Each row is a point on a tangle of strands that fork and nearly touch. The rows are in no order.
Two points are linked if the straight distance between their rows is under 52.2. Some points are linked to none.
K251: [ 23   2   4  -3   6   3  -3 -10  -4 -12 -18   6   2  13 -13   0  -4  11
 -31   8  12  -8   8]
K297: [-18   4   3   8   0 -34   0   2  11   6  12 -13 -15  -3  -7  -5  13   4
  -5  15   1  27 -15]
K875: [ 11  -4 -12 -17  18  17  -9  -7  16   0   2  20   5  14  34  15   1  -4
   8  12  17 -10  -1]
K688: [ 16   7 -18  11   4 -11   7  24  29   0   9   0  -9 -15  -8  -5  13  21
  28 -19 -10  19  15]
K112: [-14  -7  42  -2 -10   0  16 -11  -8 -15  -3 -42   3 -12  -4  -3  -4   6
  22   9 -21  22 -20]
K610: [ 36  -5  15   5  25   9 -26  -4  28  15 -13  10  15  12  15  18  17  -2
  19   1  -7   1 -19]
K87: [-29  11 -23  26 -16 -31 -14  17 -15  24  32  11   5  -1 -29   8  12  -9
 -26 -10   1  23  -3]
K985: [-21   1  20  -5 -10 -12  24 -10  -9 -13   7 -25  -1  -4 -14 -12   4  16
  12  22 -14  27  -8]
K25: [-19   8 -44  22  -7 -27 -12  27 -22  13  26  20   8   0 -27  21   0  -6
 -29 -20  -1  22  14]
K502: [  5  13 -13  13 -18   0   5  10 -11  -2   9  11  -4  -3 -33 -12  -5   1
 -23 -26   1 -15  23]
K809: [ 11   2  41  14   3  -7  -3 -13  11 -13  -8 -26  15   7 -22  -6   3  -2
  -5  11  -3   7 -17]
K444: [ 10  -7   7  31  -4 -13 -26   8  24  10  -1 -15  -9  10  -5   0   6 -13
   0   9   4  19 -15]
K827: [-21   5   7 -39   6  -8  34  -8  -8 -10  -5 -10 -14  -8   5   6  -3  22
  -5  14  -6  17  -5]
K539: [  9  -7 -24  -9  34   7  -6  -1   6 -12  -9  16   2  15   8  28 -16  17
  -1  36   4  -1  -4]
K993: [ 25 -13  17  20  21  -4 -18  10  35   8 -10  -9   4  -2  10  12  13  -3
  25   8  -9  13 -28]
K433: [-36   2  25 -16 -25  -2  11 -12 -11  15 -12  -9 -14   0   2   6   4 -13
 -25   8  11  13  -2]
K742: [ 40   6   3  -3   7  13  -2 -10  -4  -5 -15  15   9  -7  -6 -13   8  13
   8  -6  -2 -12  13]
K180: [-22   4 -52  13   8 -11  -8  27  -9   1   6   8 -13  -3  -1   9 -16   0
 -22 -17   8 -10  32]
K769: [-18  10 -16  10   1 -21   5   0 -24  -5 -10   2 -13  -1 -24  -8  -9  14
 -36  21  17   3  18]
K81: [  5   5 -19  24  -5  -7  12  20   7   0  20   6  -1 -13 -29 -11  12  23
  29  -9 -18  14  14]
K620: [ 13   0   8  -9  11 -13 -15   8  38   8 -11  -7 -14   7  14  13  14  -8
 -20 -12   9   7 -16]
K757: [-14  -5 -13 -14   0   0   6   5  15  -1  15   9 -14  10  19   1  12   0
  22  24  -1   7  -5]
K33: [-14 -19  38  16  -2 -12  18  -6  -9 -14  -7 -52  10 -10   8   8 -12 -12
  12  15 -12  13 -36]
K878: [  8 -13  25  -2   9  -4 -12   0  28  12 -11 -13   0  10  22   8   7 -19
  -3   0  -1  -4 -34]
K84: [ 22   9  29 -21  20  -3   7 -22  16  -3 -16 -11  16   4 -10   8   5  14
 -23 -15  -4  -2 -17]
K874: [ -5  -4  29  31 -22 -11  -8  -3   2   8   0 -26  -2   4 -18 -15   0 -23
 -14   1   6   1 -13]
K10: [ -1   1  -2 -24 -10  34  -1 -28 -37  -7  -2   8  14 -10  22 -15 -22 -10
  12  -5  10 -28  12]
K322: [ 20   7  -1 -27  16  -8  -1   2  26  -2 -13   2  -7   2  17   7  10   7
 -22 -24  10  -6   3]
K338: [  3  -1   5   0   5 -15  14  16  33   4   8 -14 -11 -17   1 -13  16   9
  30 -19 -14  11 -11]
K964: [  2   3 -40   7   9  19  -5  15  -3  -6  13  22   3 -15  13  -7 -16  -3
  22 -21   5 -27  24]
K439: [-11  -4  20  36 -33   1 -11  10  -1  19  15  -4  -4   4 -19 -14   8 -31
  -3 -11  -4 -10 -10]
K751: [ 16   0   3 -38   6  24   0 -36 -37  -6 -20   6  18  -8  22  -8 -14  -1
  -2 -13  -2 -21   6]
K664: [-13  -5 -22 -11  17  -5   4   0   6  -9   3  14  -7  14  17  13  -2   8
   4  38   7   5  -1]
K557: [ 16   1   1  23 -16   3 -22   3  16   8  -1   4  -9   9  -6  -3   9 -12
  -2  -5   5   4   5]
K995: [ 25   5 -29  12  -4   4 -16  17  11   3  -2  15  -9   1   2   7  -8   1
   0 -19   6  -1  29]
K70: [  3  14 -30  23  -2 -27   0  18   3   1  16  -6  -4  -9 -32   4  -2  14
 -12 -26  -5  23  20]
K153: [-47   5  -7  -5 -27 -10  16  11 -23  21  21   9   1  -4 -24   5   9 -17
 -28 -27   0   2  10]
K305: [-10  17  -7  19 -13 -27  -3  -5 -11  -2   3  -8  -8   0 -35  -5   3   7
 -32  13  19  23  12]
K102: [-14 -21  26  21 -15 -14   7   6  -2   9  -3 -36  -4   0  17  -3  -2 -23
   7  14  -9   5 -32]
K459: [ 21   6 -26 -20  16   5  -6  10  17  -3  -5  11  -8  -3  30   2  -1   0
  -8 -25  14 -17  18]
K262: [ 32   5  13 -31  15  12   7 -35 -23  -6 -22   9  25  -1   6  -2   1  11
  -2 -11 -14 -18  -3]
K167: [ 41   5  31   1  27  -2  -4 -17  25  -5 -16 -12  21  -5 -16   4  11  16
  -2 -20  -5   2 -16]
K916: [ -8   7 -28  22 -17  -7  -6  19 -11   9  20  19  -3   4 -37   4   0 -11
 -30 -27   1   2  19]
K824: [-25  -1  17 -24  -7  19  19 -19 -38  -7 -20   0   0   2   2   8 -17   6
 -23  26   8  -3   6]
K562: [ -5 -14  26  -6  -8  -6  14   5  13   5   2 -27  -8 -21  15 -14   7  -2
  30 -14 -19   8 -23]
K137: [-24   0  -4  26 -25 -12 -10  16  -5  21  27   4  -2   6 -26  -2  10 -21
  -9 -13  -5   6 -10]
K928: [-36  -5 -56  19  18   3 -14  33 -17  -6  17  14   1  -9  -8   3 -28   0
  -1 -17   6 -15  23]
K513: [ 23   1 -10  26  -1   7  -3  14   8   1   3  12   0  -3 -19  -4   9  20
  37  16  -9  18  17]
K157: [ -3   1  20 -11   9  -5   5 -10  14  -5  -6  -5   2  17  -2  13   9   2
  -5  27  -6  12 -18]
K975: [ 11   6  18 -27  13   1  16 -19  -5  -9 -17   1   5   5  -4   3  -6  15
 -27  -1   3  -5  -1]
K706: [  8 -14  40  -7   6   9   4  -7  -7   6 -18 -27  17  -5  36  15   1 -12
  23  -5 -31   1 -44]
K920: [-15 -13  24  -3 -14  -5  -4   1  11  15  -2 -18 -12   3  23  -1   7 -26
   0   3  -5  -2 -25]
K227: [-16   8  14  27 -19 -28  -5  -6   0   3  11 -25  -4  -6 -39 -13   7  -7
 -25  -5  13  14  -2]
K427: [ 10   6 -38  14   4  -6 -13  19  -3  -4 -10   4 -16  -3 -12   3 -19  14
 -21 -13   8   0  32]
K786: [ -3  -7  22 -30  -2  13   6  -9   6   2  -4  -4   2   5  30   8   9  -7
  23   9 -17   0 -20]
K323: [-29   2 -15 -29   5  -6  19   3  -4   2  -7   6 -17  -6  21   4  -4   1
 -19   5  20  -7  10]
K196: [-24  -6   6 -29 -14  28  18 -13 -23 -11   5   2   2   4  27   5  -6   2
  26  24  -5   2   5]
K931: [-22  -4  12 -14 -15   5  20  -4 -16  -8   7  -6  -4   6   4  -5   5  11
  20  29 -14  13  -1]
K174: [  7  10   7   0 -29  11   1  -1  -7   8   8  10  -4  -2 -11 -12   1 -17
 -10 -29   0 -21  15]
K366: [ 26   3 -19  -2  10  18  -3   2 -11  -9  -7  19   4 -20   4 -20  -4   7
  22 -14  -1 -31  20]
K370: [-30  -4 -24 -11 -14   2  11  14   7  10  33  13 -10   1  18   1   8  -9
  23  -3   1  -4   3]
K455: [ 32  -6 -14   7  19   1 -13   1   8  -7 -16   9   2  15 -11  25 -13  22
   2  26  -1  20   7]
K967: [  2  -6 -14 -24  22  27  -4 -21 -20 -11  -3  13  21  -7  32 -12 -23  -5
  19   5  13 -31   0]
K66: [ -4 -11  36 -25   1   5   6  -8   8   4 -12 -25  -5 -13  30   5   6  -3
  16 -10 -22   8 -32]
K132: [  3  10  22   3 -28   8  -4 -12 -14   3  -3  -1  -2  10 -19 -15   1 -12
 -23   0  11 -11  12]
K618: [ -3  -3  12 -29   0  30   6 -21 -14  -4   3  11  18   6  37   3   3 -10
  33  14  -7  -7  -4]
K234: [-13   1   5  -4  -6   1  13  -9 -24 -11 -10   4  -5   7 -14  -8  -9   8
 -19  33   8  -5  10]
K829: [-41  -1 -39   1  16   2  -5  19 -20 -12   6   6  -9 -10  -1 -11 -27   7
   1   6  11 -22  16]
K255: [ 20 -17  12  38   6 -15  -9  10  30   8  -7 -26  -4 -10   6  -2   7 -13
  12  -3   1   6 -26]
K19: [ 21   0  23   2   8   3   0  -7  14  -8  -9  -2   8   9  -6  -3  12   8
  13  13  -9   3 -10]
K403: [ 38   4  11  -8  18  14  -9 -23 -11  -6 -20  16  24  12  -5   0  -1  10
 -11  -2  -1 -18  -1]
K534: [ 24   0   8 -12  18  13 -18 -16  17   4  -9  17  15  21  18  19  12  -1
  -2   5   5  -9 -15]
K590: [  5  -6 -29  -9  22  23  -9  -2   5  -9   7  19   8  -2  36  -6 -18   1
  21   8  20 -21   7]
K833: [ 26   0 -11  14  12   2   2   5   3 -15 -10   6   0   2 -20  -1  -8  27
  14  21  -5  14  17]
K911: [ 10  10  35  12 -13   3  -6 -19  -9 -12 -10 -10  13  19 -27  -9   1  -4
 -21  18   3   4  -1]
K432: [-18  -3 -21  -9  -7   9   7   3 -18  -4  11  12  -6  -5   5 -14 -13   1
   3   2   9 -23  19]
K290: [-37   5 -16  -6 -23  -1  15   8 -21  11  15  14  -7  -2  -7  -3  -3  -5
 -14 -10   7 -12  16]
K495: [ 23   8  -9  19 -15  14 -18  10  11  12   8  23  -1  -5  -5  -1   6 -13
  16 -22  -1 -10  18]
K745: [-12   0 -39  -3   1   8   8  21  11   2  30  23  -6  -7  23  -1   2  -5
  26 -19   1 -15  17]

A fork is a point with three links. Follow the links from the first point to the second and name the forks in between, in order.
K322 / K757 -> K66
K444 / K688 -> K403
K993 / K196 -> K403 K66
K878 / K751 -> K66 K403

A fork is a point with three links, a tip a point with one. Leave the first point through the second and follow the links. Name the first fork or tip that comes.
K557 / K444 -> K403
K25 / K87 -> K824
K439 / K137 -> K157
K751 / K10 -> K153
K745 / K370 -> K66
K786 / K618 -> K459

Name the points in between on the shortest way along the links from the first point to the second, in order.
K875 / K964 -> K590 K967 K10 K751 K262 K403 K742 K366
K539 / K262 -> K664 K757 K370 K745 K964 K366 K742 K403
K975 / K920 -> K251 K403 K742 K366 K964 K745 K370 K757 K664 K539 K455 K833 K513 K81 K688 K338 K562 K66 K786 K618 K196 K931 K985 K112 K33 K102
K427 / K875 -> K995 K495 K557 K444 K255 K993 K610 K534
